Each scene shows the same named points in several views. A view is turned or mirrored, and shifted as a whole, has a little noise and may leave points out.

Scene 1
View 1
gad: [-17 -15 -23 -10   1  34  11   8 -15  39 -16  -6  13  -2 -13 -11   9 -18
  -8  -6 -15   3  13  -4 -10]
pir: [ 22  14  24  11  -1 -16  -1  19  -8  19   4 -18 -18  -4  -9  12  17  18
  13 -11 -11   8   9   1   3]
Deki: [-17 -11  -8 -10  -3  24   7   9 -13  35  -1 -13   5   2  -9  -1   8  -6
  -1  -2  -7  10  18  -4   4]
puzi: [ -8   4  -1   0   0   6   0   7  -4  17  -4  -6   6   7 -11  -6  12   2
  -2 -10 -11  11   9  -5   3]
safi: [ 19  19  17  16   0 -19  -3  16   0   6  -2 -10  -7   2 -13   3  19  17
   7 -18 -17   4   2  -4   0]
gitil: [  0  14  15  13  -2 -13  -3  13   8   5   7 -15  -2   9  -8   4  11  17
   8 -16 -15   3   6  -6  14]
zasas: [ -7  10  -1   7   1  -2  -4   5   1   6  -7   1  12   9 -14 -12  15   6
  -4 -14 -15   9   3  -7   0]
razop: [-12   1  -8  -2   1  12   2   6  -5  19  -8  -2  10   6 -12 -10  12  -2
  -5  -9 -13   9   9  -6  -1]
kora: [  3   0 -17  -2   6  17   7   5 -19  27 -27   7  12  -6 -20 -19  20 -13
 -12  -9 -17   9   4  -2 -28]
marim: [ -3   1  -6   9   1   8   6  14   0  19  -7 -13   4   1 -13  -6  10  -1
   3 -17 -23  -7   5  -5  -1]
rak: [  6   5  11   7  -3  -3   1  17  -5  21   3 -20  -8   0  -8   8  11  11
  10 -12 -14   3  11  -2   8]
zapa: [ 11   5  10   3  -1  -1   2  16 -14  27  -2 -14  -9  -4 -12   5  15   7
   6  -7 -12   9  11  -1  -2]
Vob: [-10  -3  -1  10  -4   8   6  19   9  21   6 -25   1   5  -6   2   2   4
  11 -19 -23 -14   8  -5  17]
dapod: [ -9  10  -4   4   2   1  -3   3   0   5 -11   5  14  11 -15 -14  16   2
  -8 -14 -14  11   3  -7  -4]
zemum: [  3  17   8   8   2 -11  -4   8  -1   4  -4  -1   2   8 -14  -4  17  12
  -1 -14 -13  12   6  -6   0]
dig: [  9   9  -9   8   5   3   3   8 -11  17 -23   6   8  -5 -20 -16  22  -4
  -8 -15 -21   6  -1  -2 -23]
Sor: [ 17  21  20   9   1 -19  -6  11  -6   6  -3  -3  -6   3 -14   0  22  18
   3 -12  -9  17   6  -2  -3]
Buzap: [ -5  -5  -2  -4  -2  15   5  13 -13  33   0 -15  -2  -1  -9   3  10   0
   4  -6 -10   8  15  -2   3]
Tel: [ 14   8   9   5   1  -3   1  14 -12  22  -6  -9  -7  -4 -12   2  18   7
   3 -10 -12  10   9  -1  -6]
Vugad: [  5  -1  -6   5   2  11   8  14 -11  27 -13  -9   2  -5 -15  -5  15  -5
   1 -12 -19   0   7  -2 -11]
muf: [ -8   6 -17   0   7  12   2   0  -9  12 -23  14  21   5 -20 -23  20  -8
 -16 -11 -16  13   2  -6 -21]
mas: [  5  -7  -3  10  -1  13  11  24  -4  35  -5 -25  -6  -9 -11   3   7  -3
  12 -16 -26 -15   9  -1  -1]
View 2
puzi: [ -3 -14  17  13 -11   8  -5   7  -9   4   3 -10   9   0   6   2  14   1
  -4 -11   1  -3  -5 -17 -11]
zemum: [ -1 -25  21  10 -10  15 -12  21  -3   3   5 -10   6  -7  15   9  21  -3
 -10   7   0   3   6 -25 -20]
muf: [  1   3   3  10 -14   2 -11  -5   1  10 -17  -8  12   7  21 -10  21  10
  -4 -10 -10  -6 -11 -20 -14]
marim: [ -7 -11  15  14  -6   9  -4   7  -6  14  10  -2   4  -6  -8  -2  19  -8
  -6  -4  -3 -15   1 -13 -20]
kora: [  3   0   1  10 -11   8  -3 -19  -3   9  -7  -7  15  18  17 -16  15   4
  -9 -11  -4 -10 -17  -6 -17]
Sor: [  0 -37  26   8  -9  23 -13  19  -3  -3  15 -13   9  -1  23  12  19  -7
 -17  17   5   9   9 -20 -24]
gitil: [ -8 -31  29  13  -7  15 -11  33  -7   6  15  -7   3 -18  -3  15  21 -10
  -8   8   1  -2  14 -26 -22]
dig: [  1  -7   4   9  -9  12  -9  -7   2  10  -3  -5  11  11  20 -12  21  -3
 -13   2  -6  -8  -5 -10 -24]
Deki: [ -5  -9  18  18 -12   5   3   0 -18   6  11 -12   9  -1 -13   3   4   3
   4 -29   7  -8 -15 -11  -3]
safi: [ -4 -35  24   9  -6  23 -12  21  -1   4  19  -7   6  -5  14   9  22 -14
 -17  20   2   1  13 -17 -30]
Vugad: [ -4 -12  13  14  -7  13  -1  -6  -7  10  12  -4  10   6   0  -7  15  -7
  -8  -6   3 -13  -7  -6 -20]
dapod: [  0  -9  12  11 -14   6 -12  13  -2   7  -8  -9   8  -5  14   1  22   3
  -5  -4  -7  -3   0 -26 -15]
mas: [ -9 -15  17  17  -1  16   5  -2 -10  15  26   1   4  -1 -21  -4  12 -18
  -8  -5   7 -21  -2   1 -23]
pir: [ -4 -43  31  11  -4  30  -5  17  -8  -2  34 -10   8  -1   7  13  13 -16
 -17  15  14   5   8 -11 -26]
Tel: [ -2 -27  21  12  -7  20  -4   4  -9   2  19  -9  10   5  10   4  13  -9
 -13   4   8   1  -1  -9 -21]
Buzap: [ -5 -18  20  17  -9  12   2   2 -16   5  19 -10  10   2 -10   4   5  -3
  -3 -17   9  -6  -9  -8 -10]
razop: [ -3  -9  14  15 -12   5  -5   6  -9   8   0  -9   9  -2   2   1  14   2
  -1 -15  -1  -6  -6 -17 -11]
zasas: [ -2 -13  16  11 -12   7 -12  16  -3   8  -3  -9   6  -8  11   4  21   0
  -6  -1  -5  -3   3 -26 -18]
rak: [ -6 -31  27  15  -6  19  -3  16 -12   4  25  -7   6  -7  -6   9  13 -12
  -9   1   9  -5   3 -13 -19]
Vob: [-12 -16  24  19  -5   9   0  19 -12  16  20  -1   0 -19 -27   7  17 -13
  -3  -6   2 -19   6 -16 -18]
zapa: [ -4 -25  21  13  -5  18  -2   4  -9   5  21  -7   9   3   0   4  12 -10
 -10   0   9  -4  -3  -7 -19]
View 3
dapod: [  6 -11   6  -9 -12   7 -11  -5  -5  -9 -12   0  -1   8   4 -18  -1  -5
 -16   8 -15   4   9  -9   5]
Vugad: [  3  -9  21   6   9   3  -7   0  -7  -4  -7   3   0  -2  24 -18   9   5
  -9   4  -9   0   6  11  -1]
kora: [  1  -9  31   2  11   9  -9  -7   3  -4 -20 -16  -5  -1  15 -31   4   8
 -23  11 -21   1  -1  14  11]
Buzap: [ 10  -4  10   6  18  -1  -1   8  -9 -13   0   8 -11  -5  12  -3  11   3
   1   1  -7  -4   5   9  -2]
mas: [  5  -9  16  16  13   2  -3   7 -19  -1   0  16   4  -7  36  -8  16   5
   0  -1   3   3   6  15  -9]
gitil: [  6 -12  -5  -9 -14  -3  -8   0 -15 -10  10  24   7   8  14  -2   7 -12
   4  -3  -3   4  24 -16 -10]
marim: [  5 -12   8   6  -4   6  -7   3 -14  -4  -8  10   5   1  23 -13   7  -1
  -9   4  -3   5   4   5  -3]
zemum: [  2 -12   6 -15 -10  -2 -11  -8  -5  -9   4   9   4   9   9 -12   2  -8
  -5   1 -13   3  23 -16  -2]
Vob: [ 12 -10  -5  12  -6   3  -5  11 -25  -5  -2  23   4   0  24   1  11  -5
   1  -2   9   5   6   1  -9]
dig: [ -1 -12  27  -3   4   7 -12 -10   2  -3 -13 -10   0   0  17 -30   3   4
 -19  10 -19   2   7   6   7]
Deki: [ 15  -1   6   9  17   2   0  14  -9 -16  -9   4 -17  -6   6  -2   6   5
  -4   4  -7  -5  -5  12   5]
rak: [  5  -9   7  -2   5  -7  -4   2 -12  -8  12  20   2   1  19  -2  13  -4
   7  -4  -3  -1  22  -4  -9]
gad: [ 12  -4  17  17  17  10  -3  12  -7 -11 -24  -8 -16  -9  11 -16   6  11
 -18   9  -9  -3 -15  21  10]
Tel: [ -1 -10  18  -7  10  -7  -7  -6  -3  -8   8  10   1   1  18 -12  11  -1
   0  -1 -14  -2  23  -1  -5]
Sor: [ -2 -13  13 -22  -4  -9 -11 -14   1  -8  15  11   6  10  11 -12   7  -8
   1  -1 -19   0  35 -17  -6]
pir: [ -3 -10  14 -13   8 -15  -6  -7  -6  -7  25  23   7   4  22  -3  15  -5
  13  -7 -10  -3  37 -10 -13]
razop: [ 10  -7   6   0   0   6  -7   3  -8 -12 -13   1  -7   2   7 -13   3   0
 -12   7 -11   0   2   1   3]
muf: [  4 -10  19  -5  -6  13 -12  -6   1  -7 -25 -15  -6   4   5 -31  -3   2
 -27  15 -22   4  -1   3  12]
safi: [ -3 -15  12 -16  -9  -6 -12 -13  -7  -3  15  18  13   9  22 -13   9  -9
   1  -2 -11   4  34 -15 -10]
View 4
puzi: [  1  10  -8  -6 -11  -4  -6   8 -19   6  -5   1 -10  10  -9  -3  -1  -7
   4  -8  16  -2  -7   1   6]
kora: [ -3  14  -7  -8 -22  -1  10   8 -26  13  14   1 -31  -4  13  -2 -10  -7
  32  -5   3   4 -22   3  18]
Vugad: [ -6   8  -5 -10  -7  -2   2   6 -18  18   1   7 -15  -4   4  -9 -13  -6
  15   0  10   4  -6  -2  11]
zemum: [  4   7 -20  -9 -27  -1   3   8 -15   8 -19   2  -5  10 -17 -10  -8  -8
   1 -17  21  -6  -4   1   1]
gitil: [  1   1 -17 -11 -13  -3  -9   5  -8  11 -29   3   7  13 -26 -11  -8  -6
 -11 -10  25  -6   8  -3  -3]
dig: [ -2   7 -15 -11 -29   0  13   6 -21  17  -1   1 -23  -4   2  -8 -15  -6
  27 -10   7   2 -15   0  12]
razop: [  1  11  -5  -6 -12  -8  -7   8 -20   7   0  -3 -15   9  -6   1   0  -7
  12  -5  12  -1 -11   4  10]
marim: [ -3   1  -5 -11  -7  -8  -8   3 -12  18 -10   0 -10   2  -7  -4 -11  -4
  13   2  11   1  -1  -2   9]
rak: [ -5   6 -11 -11   0   1  -4   5 -13  13 -15  14   5   5 -11 -15 -10  -7
 -11  -5  23   0   6  -4   2]
Tel: [ -6  11 -12  -9  -6   5   5   7 -18  12  -8  15  -3   3  -1 -16 -10  -8
  -5  -8  20   1   0  -3   2]
mas: [-12   1   0 -15  13  -4  -8   1 -13  26  -7  12  -5  -7   3 -10 -16  -4
   7  11  10   7   7  -8  10]
zasas: [  6   7 -14  -7 -26  -7  -3   8 -16   7 -12  -7 -11  12 -16  -2  -5  -6
  11 -12  16  -5  -8   1   7]
dapod: [  5   9 -14  -7 -29  -7  -1   9 -17   5  -8 -10 -16  12 -14   1  -4  -6
  15 -13  14  -4 -12   4   8]
gad: [ -5  14  10  -5   6 -10 -10   8 -25   8  21  -1 -26   2  12   5   1  -6
  25   8   3   6 -16   3  21]
Deki: [ -3  15   6  -4  11  -6 -13   9 -21   3  12   5 -12  10   3   1   5  -8
   3   4  12   2  -8   2  13]
muf: [  6  13 -10  -6 -32  -6   6   9 -25   7   8 -10 -30   5  -1   3  -5  -5
  32 -11   5  -1 -22   6  16]
zapa: [ -7   9 -10 -10  -4   4   2   7 -17  13  -7  15  -5   0  -1 -14 -11  -8
  -1  -5  18   3   0  -3   5]
safi: [ -2   3 -25 -14 -26   5   9   5 -12  18 -29  11   3   2 -17 -21 -19  -7
  -5 -15  24  -4   4  -5  -3]
pir: [ -6   7 -22 -12  -8  13  10   6 -14  15 -24  24   9   0 -11 -27 -16  -9
 -18 -13  29  -2   8  -6  -5]
Vob: [ -4  -3  -1 -13   8 -13 -21   1  -6  19 -18  -1   1   7 -16  -4  -8  -3
  -1   7  16   0  11  -5   7]
View 5
Tel: [  7 -12   0  -9  10   3 -18 -13   8   4   7   0   1   7  -1 -11   0  10
 -12  -3   5  14 -13  11  -1]
dapod: [  6 -18   2   1 -15  -6   9 -12   2   2 -13   2  -2  -3  -7  -9  -7   1
  -5  -4  24   7  -5   7  -8]
rak: [  6 -12  -8 -20   8  -1 -20 -18  11   4  13   5   8   3   6  -1   2   1
 -15  -1   8  10  -5   1   4]
zapa: [  4 -14   2 -12  10  -1 -20 -14   7   8  10   2   2   4   1  -4   0   9
 -15   0   5   9 -11   9   1]
pir: [ 10  -6 -18 -24  16  11 -26 -18  12  -3  18   4   7  12   5 -12   6   1
 -14  -7   2  24 -11   4   4]
Vob: [  0 -26  -4 -21  -2 -17 -14 -18   4  12  11   8  12  -4   8  16   1 -11
 -19   6  14  -1   5  -6   7]
mas: [ -1 -31   5 -14  10 -14 -27 -11  -1  23  15   1   5   2   5  11   3   2
 -21   9  -1  -1  -8   8   5]
gitil: [  8 -11 -21 -23  -5   0  -7 -19  11  -3   8   7  10   3   6  -3   2 -11
 -11  -6  20  16   1  -5   5]
zasas: [  6 -18  -2  -3 -13  -5   4 -13   3   1  -9   2   0  -1  -6  -8  -5  -3
  -8  -5  23   9  -3   5  -5]
muf: [  2 -26  18  16 -16 -11  10  -5  -5  10 -20  -4 -10  -4 -15 -12 -10  12
  -6   0  20   1 -13  18 -16]
zemum: [  9 -11 -10  -9  -7   3  -1 -14   7  -5  -3   2   2   4  -3 -14  -1  -3
  -7  -8  18  18  -6   5  -4]
razop: [  1 -19  12   0  -7 -10  -1 -13   6   7  -6   5   0  -7  -3  -1  -9   9
 -10   2  18  -2  -4   6  -4]
Deki: [  0 -15  25  -4   2 -15 -13 -17  14   9   4  11   3 -14   0   8 -12  21
 -13   9  13 -14  -2   5   1]
Sor: [ 13  -3 -17 -13   2  13  -9 -14  10  -8   3   1   1  12  -2 -20   1   0
  -7 -13  12  26 -11   8  -3]
gad: [ -6 -29  36   9  -2 -22  -9 -10   2  22  -5   3  -3 -13  -7   9 -12  23
 -14  14  10 -19  -8  13  -6]
Vugad: [  1 -26  11  -2   2  -8 -15  -9  -1  17   3  -2  -3   1  -4   0  -2  10
 -15   5   5   3 -12  13  -4]
puzi: [  4 -14   6  -6  -5  -6  -4 -15   9   4  -1   5   2  -4  -2  -3  -7   6
 -10   0  17   2  -4   5  -2]
Buzap: [  1 -11  17 -11  12  -7 -22 -17  15  10  12  10   4  -6   2   5  -6  20
 -15   6   5  -7  -6   7   3]
safi: [ 11 -13 -22 -17   1   9 -12 -14   4  -1   7  -1   3  13   1 -14   7  -9
 -11 -11  10  26 -10   6  -1]
marim: [  1 -27   2  -7  -3 -12 -10 -12  -2  14   2  -1   3   0  -1   4   0  -3
 -14   3  11   2  -6   7  -1]

Which points are out of place in each view (at most two, in the order of its rows)? Write - if all are in place.
view 1 -> zapa
view 2 -> puzi
view 3 -> dig
view 4 -> Tel
view 5 -> Buzap

Scene 2
View 1
leb: [-16 -13  -3 -23 -18  10 -16  17 -27  -9 -26  -6 -10 -23 -28   5  -6  14
  -6  -2 -11 -12  14  -1  -3]
gito: [  7  -4  -2 -27 -13 -16 -14 -13 -19  -6  -1  10  12 -39 -30   8  10  -1
  39  -3   1   8  -2 -29   4]
gafi: [ -9 -10   0 -15 -24   4   1  24 -17  -2 -25   8 -10  -5 -30  15  -1  13
  -9  -7 -20 -26  -1  -6 -18]
vaf: [  0  -6  -6  -7 -20 -24   1  -7 -13   0  -2  17   0 -21 -20  17  17   4
  13 -16 -11  -4 -13 -32 -13]
Kini: [  3  -5  -5 -13 -19 -16   0  -3 -13   0  -6  18   3 -20 -25  15  12   2
  17 -11 -11  -6 -10 -27 -11]
Pak: [-17 -15 -12 -12 -16   0  -9  14 -23  -1 -20  -4  -5 -15 -17   4  -3   9
 -11  -2 -14 -16   3  -6  -4]
Sibap: [-22 -16 -18  -1 -15 -17  -9   2 -22  -2  -9  -4  -7 -21  -5   1   7   8
 -12 -10 -11  -6  -1 -15  -1]
tugut: [ -7 -10 -14 -10 -14 -11  -6   4 -18  -2  -9   5   3 -19 -16   4   4   2
   7  -3  -9 -10  -8 -18  -3]
gufuf: [ -2  -5  10 -23 -20 -24 -10 -24 -22 -10   3  15 -11 -51 -31  17  20  12
  22 -21  -3  15  11 -41  -6]
Leni: [-20 -16 -17   3 -21  -2   4  29 -15   4 -25   3  -7   9  -9   9  -2   9
 -29  -7 -26 -34 -11   0 -17]
Pefi: [-10 -10   0 -19 -19  -1 -10   9 -24  -7 -20   2 -10 -23 -28  11   0  13
  -2  -8 -12 -10   9 -12  -8]
vimek: [-40 -23 -39  20 -14 -12  -2  25 -21   7 -18 -15  -9   7  20 -10  -1   8
 -49  -6 -21 -29 -14   4  -2]
laz: [-21 -18 -35   2  -8  -8 -10  17 -22   4 -15 -12  11  -5   7 -14  -6  -2
 -12   7  -9 -19 -15   0  11]
View 2
gafi: [-17  19   2  14   9  -2  -8  -9  -5 -19 -14 -14  -5  -7 -14  20  13   6
   9 -19 -11   7  -4   1   7]
vaf: [-17   7   4  19  24  12  -1 -12   4  -3  23   8   1  -6 -23  -9   6   4
  13  -6  -1  19 -18 -11 -16]
laz: [ -6  10  -5  17  19  17  13  -1  13   5 -21  18   8  -2  12  18 -20   1
 -19  -3 -11  -3  23  -1   3]
tugut: [-11   7  -3  20  14  13  -1  -9   7   3   7   8   6  -6 -13   2   3  -2
   3  -7  -8   8  -1  -3  -5]
gito: [  1   0  -9  27   2  15 -10 -16  16  16  31   7  16 -11 -26 -11  18 -16
  14   0  -8   4 -13   1  -5]
Sibap: [-22   5   7  17  20  10   4  -5  -1   3  -7  15   9  10 -15   5  -4   2
 -11 -10 -10   6   7  -6  -7]
Pefi: [-16   9   4  20   3   0 -12 -10  -5  -1  -4  -6  10   3 -26   8  17  -6
   3 -15 -12   3  -3   2   4]
Leni: [-23  26   2  11  21   2   6  -4  -6 -24 -31  -7 -10  -7   4  29  -7  15
  -2 -21  -9   7   9  -3   6]
vimek: [-28  16   7   9  32   9  19   4  -5 -12 -47  15  -2  13  15  30 -30  17
 -29 -15 -11   2  29  -5   1]
Pak: [-15  11   1  17   8   5  -4  -6   0  -2 -16   0   7   4 -12  12   5  -2
  -5 -13 -14   0   7   2   5]
gufuf: [-23  -3  11  22  16   7 -15 -13  -7  10  31   9  13  10 -48 -22  22  -6
  12 -10  -2  18 -24  -7 -19]
Kini: [-12   9  -1  19  17  12  -5 -14   6  -3  21   4   1 -10 -21  -6   9   0
  16  -5  -2  16 -16  -8 -10]
leb: [-12   9   1  19  -5  -2 -14  -8  -3   1 -16  -9  14   5 -23  15  20 -10
  -4 -18 -19  -5   5   8  12]
View 3
Kini: [  0   7   7  -4  22  -6   9   4  -1  -5 -11 -20   4   1 -16   4  -2   2
  -1 -10   1  14 -21 -34  -8]
vaf: [ -1  10   7  -9  25  -1  11  10  -5  -7 -12 -15   7   2 -15   8  -7   3
  -2  -7  10  14 -23 -35  -7]
Pak: [ -4 -13   3  14   4 -12 -10   4  -1  -6   2   0  -1  -6  -9  17  14   9
   1   0  -3 -10  -6 -15   1]
Pefi: [  1 -12   1  13  17  -8 -12  -2   0  -4   0  -8  -1 -12 -18  16  15   5
   0  -4  -8  -2 -19 -23   9]
Leni: [  0  -3  -9  24 -23 -28  -7   7 -14 -22  -7   5   6   3  -6  25   4   2
   0   8  10 -25  -3 -14  -6]
laz: [-17 -12  10   5 -15 -11   3  17   9  -2   7  19  -2   9   9  11  14  15
  -1  -3   7 -15  16  -7 -15]
vimek: [-11 -11   0  15 -27 -14  -3  25 -13 -18   5  34  11   8  13  39   7  18
   0  15  24 -36  17   0  -9]
gafi: [  4  -5  -7  23  -2 -26 -12  -5  -8 -15  -8 -12   1  -6 -18  18   8  -1
   0   1  -5 -11 -17 -23   2]
leb: [ -2 -20  -1  19  11 -11 -19  -4   3  -1   6  -3  -5 -15 -17  17  25   7
   1  -3 -16  -8 -13 -16  11]
gufuf: [  3   3   9 -11  55  17   3   7  -4   1  -6 -18   8 -13 -22  16   0   8
   0  -9   2  22 -36 -39  11]
Sibap: [ -8  -7   8   1  13   4   0  16  -3  -4   3  11   8  -2  -2  23   9  14
  -2   2  11  -5  -5 -16  -1]
View 4
gito: [-22 -14 -10 -10 -14  19   9 -25 -26   0  34 -33  -8   2   4  18  -9   6
  14  18  44   7  -5 -18 -20]
gafi: [  8   1 -12  28 -15   2   0 -12   4 -14  17  10  -2   9 -16 -17  -9 -18
  21  15   8  12  10  -9  -5]
leb: [  8   6 -12   2 -27  11  -5  -5  -5 -17  24  -3 -15   9   6  -9  -4 -16
  19  15  18  -7   3 -11  -7]
Sibap: [  4  15  -2  14  -7  15   7  -2  -2 -19  30 -29  -6   7   3   6 -13 -16
  21 -12  20  14  -2 -10  -4]
Pefi: [  2   0  -8  11 -22  13  -1 -12  -8 -13  29 -11  -9   8   0  -6  -8 -13
  21  16  25   2   4  -9  -8]
Leni: [ 15  11 -17  27  -1  -2   7  -6  13 -20   6   9   1  12 -15  -8 -13 -24
  20  -7  -4  27   4 -11   0]
tugut: [ -7  -1  -9   8  -6  12  10 -13 -10  -9  24 -24  -3   6  -1  10 -13  -7
  17   0  25  19  -3 -16 -11]
gufuf: [-19 -10  14  23 -21  28   4 -20 -22  -5  59 -48  -2   5  -4   1 -10   0
  24  16  51   9   3  -4 -11]
laz: [  9  23 -21  -7   7   3  11   2   3 -20   5 -17  -7   8  13  18 -13 -16
  15 -25   4  22 -10 -23  -7]
Kini: [-18 -12  -6  17  -7  15  13 -24 -15  -4  32 -28   4   4 -12   8 -13  -1
  18   9  35  23   0 -12 -14]
Pak: [  7  10 -11   8 -14   9   2  -5  -2 -19  19  -8  -8   9   1   0 -10 -16
  21   2  14   9   1 -14  -6]
vaf: [-18 -11   0  23  -3  17  12 -22 -12  -4  37 -35   5   5 -13   8 -15  -2
  19   3  36  28   1 -10 -12]
vimek: [ 26  43 -10  20  14  -1  11  17  21 -34   3 -12  -3  12   5   8 -17 -31
  21 -46 -13  31  -6 -17   6]
View 5
Leni: [  2  -8  19   7 -24  -1   6 -16   0   5 -18  14   9  13 -15   9 -15  -3
  -7 -10  -8 -16  33   4   0]
Pefi: [ 18   1  -8  10 -20   9   6 -17   8  14 -10  -3 -14  12 -13 -11  -6   3
 -12   7   7 -16 -10   4  -1]
tugut: [  8   8  -4  -5 -15   2   6 -14  14  17  -3  -4 -15  16  -7 -14 -18 -19
 -21   5   5 -17  -3   3 -11]
leb: [ 18  -1  -4  14 -17  20   6  -7   6   8 -18  -7 -14   9 -13 -14  -2  13
  -6  12   8 -14  -2   7   3]
Kini: [ 15   4 -12  -5 -22  -7  12 -26  12  21   4   3 -17  18 -13 -10 -26 -27
 -24   4   5 -23 -20   1 -14]
gito: [ 18  12 -23  -7 -13  10  18 -13  18  18   2 -15 -34  13  -7 -27 -23 -27
 -22  21  16 -23 -33   5 -16]
laz: [-12  13  17 -11  -2  10  -5   8  14  10 -16 -10  -3  15   3 -13 -17 -17
 -14  -2   3  -7  35   6  -9]
vimek: [-17   8  33  -3 -11  -4 -23  -1  10  13 -23   5  19  21   0   4  -5   2
 -13 -18 -10   1  56   1   1]
Pak: [  9   3   4   6 -14  10   1 -10   8  11 -15  -3  -8  12  -9  -8  -9   2
 -11   4   4 -12   8   5  -1]
vaf: [ 13   9 -13  -8 -24 -14   5 -30  15  27   7   4 -14  21 -10  -9 -24 -27
 -30  -1   4 -19 -21  -2 -16]
gafi: [ 16 -10   3  13 -28   6  14 -21   0   6 -14   9  -6   9 -21   2 -12   1
  -6   0  -1 -21   6   6   0]
View 6
Kini: [ -6   7 -18 -26  20   5   4  21  -3  11   2   1  15   5   0  16  16   7
   6 -20  18 -19  -1  42  -2]
gito: [-11   4 -25 -24  18  18   9  29  -4  12   1   8  21  14   6  22  22  -5
  -6 -27  15 -39 -26  44   4]
vimek: [ -6  16  -8  10  -1  15  18 -14 -23  19  -5  12 -12 -14  19  -7  -7  30
  22   4 -41  26  21  -6 -13]
vaf: [ -6   7 -15 -33  27  -1  -1  18  -4   6   3  -5  17  -1   1  23  20  12
  10 -16  23 -13   3  51  -7]
Sibap: [-11   5 -17  -9  13  19   6   1 -16  13  -6   7   5  -8  16  17  10  16
  10  -7 -15  -2  -6  27 -12]
Pefi: [-11 -13  -5 -11  14  23   4  18  -7  20  -4  -1   7  -7   9  23   7  -6
 -13 -15  -4 -14  -2  28  -7]
laz: [ -8  19 -17   6  -1  20  23   3 -19  18  -1  22   0   6  16  -7   1  18
  16 -10 -28  -4  -4   4   0]
gafi: [ -2 -10   4  -8  10  12   8  20  -3  24   0  -6   2  -7   2  11  -2  -3
 -13 -11   1  -2  22  16  -2]
gufuf: [-15  -7 -21 -35  32  14 -11  16  -8   5  -3  -6  19  -7   9  43  28   4
   0 -17  17 -20 -19  63 -15]
Pak: [ -9  -7  -5  -1   3  25  14  12 -12  23  -6   6   0  -6  12  10  -1  -1
  -9 -11 -17  -6   2  10  -5]
leb: [-11 -18  -4  -1   6  30   9  19  -9  24  -6   2   3  -6  13  20   2 -11
 -20 -14 -13 -15  -5  17  -5]
tugut: [ -8   8 -18 -15  14  14  10  16  -9  13   1   9  10   5   8  12  11   8
   5 -18   1 -16  -5  29  -1]
Leni: [  0   2   2  -2   4   8  14   8  -7  24   0  -1  -3 -11   6  -2  -7   9
   3  -6 -12  13  34   2  -6]

Which points are out of place in each view (at most two, in the order of its rows)? Write - if all are in place.
view 1 -> gito, gufuf
view 2 -> -
view 3 -> -
view 4 -> gafi, vimek
view 5 -> -
view 6 -> vaf, Pak
